Points on a hilly landscape, in no order, each with its height.
From any point a ball rolls to the lowest of the 3 points nearest to it. It stops when none of these is lower. Distance is the straight distance between rows; heights are no part of it.
Q968: [102 130 111 140 136 167 186 131]  (h 11.9)
Q114: [148 119 168 124 147 136 174  75]  (h 15.9)
Q576: [147 102 119  92 141 153 130 124]  (h 58.6)
Q845: [138 103 142 116 153 134 176  94]  (h 25.0)
Q20: [164 138 120 178 118 150  90  48]  (h 60.6)
Q975: [177 122 117 170  97 144  92  35]  (h 62.2)
Q721: [116  99  90 116 130  78  45 171]  (h 29.6)
Q646: [101 176 153 132 122 136 161 174]  (h 27.2)
Q306: [124  90  91 104 125  72  64 179]  (h 10.9)
Q381: [136 124 118 120  92  77 150 147]  (h 28.0)
Q278: [ 82 145 125 137 161 182 180 144]  (h 6.6)
Q842: [ 61 138 122 121 152  95 130 198]  (h 73.3)
Q881: [131 116 107 146 157 153  70 108]  (h 55.7)
Q519: [145 131 123 117  82 125 145 147]  (h 26.7)
Q477: [142 142 134 169 131 137  85  73]  (h 58.5)
Q591: [147 135 126 112  88 119  62 151]  (h 78.5)
Q214: [126  91  86  90 118  78 101 180]  (h 29.8)
Q527: [121  96  96 114 116  64 137 155]  (h 26.6)
Q425: [ 92 109  85 125 123  87 154 177]  (h 10.0)
Q954: [144 123 126  99 104  79 105 148]  (h 40.1)
Q347: [118  99 117 125 157 152 183 129]  (h 27.9)
Q878: [162 136 180 120 128 159 170  84]  (h 13.3)
Q607: [141 109 112 105 128 167  93 139]  (h 64.9)
Q189: [133 115 125 118  98  71 146 144]  (h 13.8)
Q792: [148 101 128 105 150 147 150 109]  (h 44.7)
Q943: [150 123 115 115 106 149  85 148]  (h 66.3)
Q655: [134 138 100 143 102 138  61 135]  (h 71.5)
Q869: [ 85 135 159  97 152 103 164 202]  (h 79.6)
Q997: [119 126 107 143 120 157 180 139]  (h 10.1)
Q724: [141 108 118  97  99 153 123 149]  (h 54.6)
Q369: [113 164 134 146 102 129 170 162]  (h 18.7)
Q535: [147 126 131 110  96 109 135 146]  (h 33.5)
Q35: [ 93 178 171 121 130 111 160 172]  (h 56.0)
Q361: [128 115  87 147 133 156  65 121]  (h 60.9)
Q836: [140 140 102 148  89  96  41 140]  (h 76.6)
Q217: [116 153 166 147 160 143 197  78]  (h 8.4)
Q552: [128 158 127 134  89 123 164 147]  (h 22.1)
Q747: [ 80 159 156 139 142  97 150 179]  (h 70.2)
Q895: [150 150 173 148 141 150  91  76]  (h 62.5)
Q252: [123 106  80 163 146 130  68  84]  (h 57.3)
Q36: [122 119 143 133 158 133 191  90]  (h 31.9)
Q708: [147 118 163 109 163 137 111  93]  (h 15.8)
Q921: [142 108 115 110 123 162 142 132]  (h 57.5)
Q752: [158 149 183 132 139 161 112  87]  (h 65.4)
Q293: [164 120 106 168 126 113  86  48]  (h 62.4)
Q638: [129 124 146 127 171 134  81  95]  (h 24.4)
Q93: [ 99 165 128 150 103 106 169 153]  (h 23.8)
Q418: [162 142 175 125 129 167 196  76]  (h 45.9)
Q986: [ 85 153 128 136 129  82 157 173]  (h 72.7)
Q914: [157 120 128 107  95 130 110 152]  (h 46.7)
Q271: [123 123 115 164 154 134  72  68]  (h 57.6)
Q225: [132 114 122 105 114  69  67 155]  (h 13.7)
Q577: [104 162 131 147 112 158 172 158]  (h 15.5)
Q230: [147 115 166 110 154 141 144  86]  (h 8.9)
Q923: [142 110 137 106 169 151 101 109]  (h 31.5)
Q130: [125 145 125 129  96  85 156 145]  (h 35.7)
Q491: [133 105 120 109 162 158  85 114]  (h 45.8)
Q765: [ 95 130 134 150 171 158 195 122]  (h 14.1)
Q917: [ 95 162 139 145 121 166 169 156]  (h 16.3)

For each start below, name the point where the ball stops.
Q655: Q230
Q954: Q306
Q252: Q230
Q921: Q230
Q293: Q230
Q35: Q577
Q747: Q577

Call two points neighbours if one is among the 3 nearest of the other. Go from one point of each pair to the other, from neighbour to neighbour, staying as low as possible. Name the highest point that can't be avoided.
Q997 / Q425: Q535
Q217 / Q230: Q114
Q306 / Q425: Q214
Q997 / Q278: Q968
